Each row is a point on a landscape with many peaks, with its height.
A climber steps from a point to whichever of its 2 nearest points has the largest rise for the distance, and stops where none of them is higher. Distance is the straight distance between rows; heights are no part of it.
q493: [-13   6  20  10  15  11  -3  14   0   0  13   6 -15  16   8 -10  -6   5
  17   1   7]  h=4.73
q867: [  1  14   4 -19 -18  15 -13   0 -17  -7  -3  -2  -5  14  14   3 -25  -3
  14  35  -7]  h=2.79
q842: [  2  18   2   3   0   3  -6  -3  31 -28  -8  17   8  -5  -2   7   6  -2
  -4  -5   7]  h=4.12
q636: [  9 -11   7   8  18   2  -4  -3  30 -19 -15  10 -27  -5  15 -14   7  11
   9 -23  18]  h=2.08
q402: [  0  30 -11 -23  20 -10  22  -5  -9   2  -1  19   5  17   3  28   5  12
   8 -12  -7]  h=3.10
q351: [ -4   1   5  -6 -16  23 -20  10   0   7   2  19   7 -26  10  10   1 -30
 -33   3 -11]  h=1.56
q575: [ 11  11 -19 -25 -10   3  -9  -8 -18   0  -8  -2 -12  19  -1  -1  -3   7
  34  37   3]  h=3.29
q40: [ -2  -3 -14   6   6  -4 -29  12 -13   3 -17  -1  29   5 -18  29   7   3
 -19  39 -13]  h=3.56
q380: [ -7 -10   6  17  20  10 -12  10 -21   0   1  -8  -9  16  -2  -2 -10   9
  26  25  24]  h=5.71
q566: [  8  10   3 -20 -11  26   0   0 -25  -2  18  12 -10  -8  23  -5 -11  -2
   8   3  22]  h=2.07
q851: [ 11  23  -9  -7  31 -17   4   5  -8   1 -11   4   6  24  11  21  -4  20
   7   3  -3]  h=3.00
q164: [-19 -10  13  15  -5  29  44 -15  16   0 -11  17   0 -21   5 -17 -12   8
 -17 -20   0]  h=5.85
q497: [ 30  -6  -3   0   0 -30 -10   2  -5   3  18 -16  11   9   0   6  20   0
  33  35  -5]  h=4.20
q228: [-11 -15   3  26   2   6 -28  -3 -28   3   0  -9  13  10  -5   5   4  -8
  15  18   7]  h=4.96
q324: [  2   9  -6 -48  -6   4  -1 -28 -17  26  -8  -2 -12  15  -1 -15  -6  19
  19 -10 -20]  h=6.15
q883: [ 20  -3  19   2  -2 -29  -7  -4  -1  12  22 -20  13  10   2   0   1  -6
   4  -6  -1]  h=7.70
q142: [-13 -19   4  -4  -5  -2   0  11 -18  15  10 -27  -4   0   2   0  -7   4
  -4 -11 -17]  h=3.91
q496: [ -7 -12   2   7 -15  26 -13  11   8  14  -8   7  13 -37 -19  -4  15 -36
 -27   1   3]  h=1.32
q221: [-24 -10  -4  25  -6  20  22 -11   5  -2 -10  10   2 -19  15  -4   3 -13
 -15 -32 -10]  h=6.31
q584: [-12  10   2  35 -18  -2 -10 -16  11 -10  -2   9  13   9  -4 -11   6 -13
 -12 -22 -15]  h=5.63
q213: [  6  13 -11  31   7   9   7  18   4 -23  -4   8 -35  11  12 -12 -10  14
  13  15   8]  h=4.31
q950: [  5 -20  18  23   4  -5 -16   9  13  -3  14 -17  -4  -3   0 -18  16   0
  25  -6  -4]  h=4.62
q838: [  2   1  -2 -40 -13  13  19 -13 -29  13  -1   4  -6 -12   5  26 -26  -2
 -17 -11 -20]  h=6.66
q415: [ 10  -9   6 -15   4  -8 -29  14 -33  24  -1 -15  15  -4 -22  21 -10  -5
 -14  25 -39]  h=4.58
q503: [ -3 -10  -9 -14 -17  -2  16  13  21   1  19  -8   3 -12 -22   9  12  10
 -15  -5   4]  h=2.34
q332: [  9  16  -7   0   4 -29   9   6   6  -1  19  -4   2  20  -3  17  18 -11
  32  17   2]  h=5.18
q158: [-12 -19 -11 -17  -9  -8  -4 -19 -24  -3  -8 -13   3  -1 -13  17 -16 -14
  -5   0  17]  h=5.91
q587: [ -7  10 -11   0  20  -6   4 -13 -27   8 -18   6   9  20  16   4 -14  16
 -10  -7   7]  h=3.40
q968: [  9   4  12 -34  -5 -14  -3 -11  -7   7  13  -2 -17  17  11 -18  -3   8
  21  -1 -11]  h=5.37
q471: [  2 -10  11   9   5 -20  -9 -13   9   8 -16 -10  25 -15  -1   9 -11 -29
 -33 -11  -4]  h=5.48
q123: [ 26  -1  -4 -32  -6  -9 -32  -7 -32  26 -11 -20  12  -4 -11  11  -8   4
  -1  11 -42]  h=5.12
q800: [ -4 -20  -9  26   6   0   7  -2   6   3 -16 -19  16 -23 -23 -20  13  -2
  -8 -20  19]  h=4.37
q545: [ -8 -11  -9  -1   3 -14  -8 -13 -15  10 -23 -14   9  22  16  13 -11   9
 -13 -11 -17]  h=3.84
q863: [-11 -22 -21  16  -9  -5   4 -14  -3 -12  -1  -6   1 -17 -17  -9  19  -2
   0 -29  18]  h=4.84
q630: [ -5  15  -7  -9 -11   6  24   1  12 -16  -1  13 -14  12   8  -1 -26  11
 -10  21   8]  h=3.69
q212: [ 13 -11  21  10  19   8  15   1  40  -6 -23  -5 -21 -10  -1 -28   2   0
  12 -19  18]  h=2.11
q744: [ -1   5  10   2 -14  28   3  21  -1  12  18  -3   3 -11   1  19  -5 -22
 -13   5   2]  h=1.82
q655: [ -2  17   6 -26  -3  19  10  -1 -30   6   9   2 -15  10  11  -2 -28  -5
  21  18   9]  h=2.43
q610: [ 11  15  -6 -31   4 -14  24  -9  -8   7   9  16  14 -10   5  33   3  -1
 -17 -16  -4]  h=3.33
q809: [-13   3   8   7  14  12  28   3  17  -9   2  28 -36  -1  -5 -27  -3  20
  -5   2  17]  h=4.65
q26: [ 26  -9   1 -13  -5  -2 -22  -5   5 -11  -4   6 -34  16  31  -9  -2  14
  17  11  14]  h=0.59
q854: [-13 -15  10   7  20 -13 -17   2  -6  12 -22 -14  20   0  10  25 -12 -13
 -22  -2 -20]  h=4.50
q590: [  6 -22   6   8  15 -14  10  13  10   3  16 -14 -27  -7  -2 -17  12  10
  16 -21  12]  h=3.41
q489: [-10   9 -12 -14  -4  -1 -24   4 -21  10  -3   2  21  14 -12   2  11   6
   3  44  -2]  h=3.81
q325: [-18  -3   5   9  -1   1 -27  -4 -10   4   5   4  20   0 -21 -10  10  -7
  -9   7  12]  h=4.57
q323: [  5  -3 -10  13  17   8   1  18 -20  11  -3  -9  -4  12  21  -9  -9  23
   4  21  16]  h=6.99
q896: [-13   1  -3 -10  -3  -6 -16  -7  -7   5   5   6   7  26 -17  -8  10   7
   9  24  23]  h=4.15
q177: [  6  10  -4 -39  -9  -3 -18 -18 -24  31  -5  -7   5   9  -9   0   2   9
   4 -15 -36]  h=5.76
q543: [  2  13  -4  -7   2  -6  11  -2  16 -15   1  13  14 -18   2  32   4  -9
 -23 -21  -4]  h=3.62
q483: [-16  -5  10   8  -2  19  23  -9  26  -5  -7  21 -16   5   6 -21 -11  23
 -16 -14   3]  h=5.31
q751: [  0  12  -4  10  -9  10   7   3  14 -36  -6   4 -18  -6  17  -6 -21 -10
  12  16   7]  h=3.45
q24: [ 12  -9  -1 -21 -21  18   3  -3   8  -2  14  10 -32   6  31  -9   0  10
  10   4  19]  h=1.48
q318: [-23 -12  -2  21 -19  -1   7 -24  -7   2   7   7   0   8   1  -7   3   0
 -14 -34 -12]  h=5.96
q902: [ 19  -1 -17  22   9 -16  -1   7  -9  -6  -4   0 -27  19  13 -18  -1  23
  13  29   8]  h=5.44
q920: [ 12  19   2   6   3  -4  -2   6   3  -8   0   5  15 -11  23  20  -6 -15
 -19 -10 -15]  h=3.24
q944: [ 19  11   8  14   7  -4 -28  10  -3 -10  -7   9  17 -25   0  26  -8 -26
 -24   0 -21]  h=2.77
q155: [-10  10 -15   6  -6 -12   4 -10  31 -19  -3  22   2  12   3  -4  21  -1
   1   8  11]  h=4.64
q812: [-11 -14 -14  -2   4 -18  -1 -17  -5 -30  -7  -4  -5  -9 -14   1  -6  -3
   5  -9  20]  h=5.36
q480: [ -4   1  -4 -12  -5   0 -25  12  21  -2 -11   2  24   1 -13  20   9   8
 -29  22  -3]  h=3.25
q840: [-19   4   8  17  -5  27  11   4   9 -10 -10   4   4 -32  -8  -9   4 -17
 -10 -31 -25]  h=6.68
q673: [-14  -5   2 -13 -19  12  29  13   5   8  26  -5  -1 -17  -7  14   0 -11
  -9   0  -5]  h=2.05
q557: [  6   8  -6 -21   1 -12  -2  17  22  -7   7  -4   9  -1 -18   6   3  26
 -21   7   1]  h=2.78
q773: [ 14 -12   7  13  17  -1   3   3  25  -4 -21 -17   6 -21  -8 -30   1   8
  -3 -24  12]  h=3.42
q390: [ 10   4   0   1 -11 -28  -2 -15  -3  14  10  -3  23   5 -10  12   1 -14
 -26 -11   1]  h=6.42
q270: [ 31   6 -13  -9  -5  -5 -12  -3 -26   6   9 -10  -2  14  -1   3  11   1
  48  33  -3]  h=3.19
q995: [-19  22  -6  -1   6  13  31   6   5  -9   9  31 -20  19  -3   1 -10  21
  -2  13  10]  h=4.08
q647: [-11   7  21  36  10  25   9  22  19   3  -2  -4  -6   4   1 -26  -2  -4
  14   2   3]  h=3.83
q627: [ -1 -13   6  -5  -3  -1 -13  23 -22  20  10 -20   7 -17 -10  10  -8 -10
 -21   5 -24]  h=4.27
q638: [  0   7  -9  36 -16 -13  -4  -9  19 -10   0   3   5  22   1 -11  13  -2
   2  -3   2]  h=5.19
q365: [  6   0   4  19  -6  24   3  12  21 -15 -24 -13   6 -27 -16 -17  14 -15
  13 -23 -13]  h=7.46
q550: [  6  10  10  15  26 -11  -5  -7  27 -27 -13  12   4  -3   3  -5   7  -1
  10 -20  11]  h=3.28
q4: [ -8   5   3  11   2 -10  29  -9  25   6  27  19   8  -8 -12 -15  33  -4
   3 -13  15]  h=6.98
q567: [ -2 -25  -9   1   7 -11  14  14  -6  12  11 -25 -17   0  16  -7   3  13
  11 -10   1]  h=3.35
q792: [ 18 -15  11  19  -6   1 -11  12  27  -3   3 -22  10 -25 -13 -18  27  -9
  17 -11  -4]  h=5.94
q226: [ -3   9   6   4   3 -17  21  14  24   4  33   3  -2   3  -6   0  26 -11
  19  -1   3]  h=6.02
q756: [-13  -5   4 -36   4   5  15 -19 -29   4  -3   0  -6  -1  -4  17 -30   1
  -5 -11   7]  h=6.34

Call two points neighbours if one is among the 2 nearest of the other. Go from one point of each pair to the other, from neighbour to neighbour, staying as high as possible. Name the lowest point that can't be avoided.
q4, q323 => q647
q324, q4 => q567
q324, q575 => q270
q543, q838 => q610
q4, q365 => q155
q543, q883 => q851

For each start below, name the point where the climber stops.
q636 => q365
q212 => q838
q40 => q323
q351 => q323
q567 => q324
q995 => q365
q851 => q883
q496 => q323
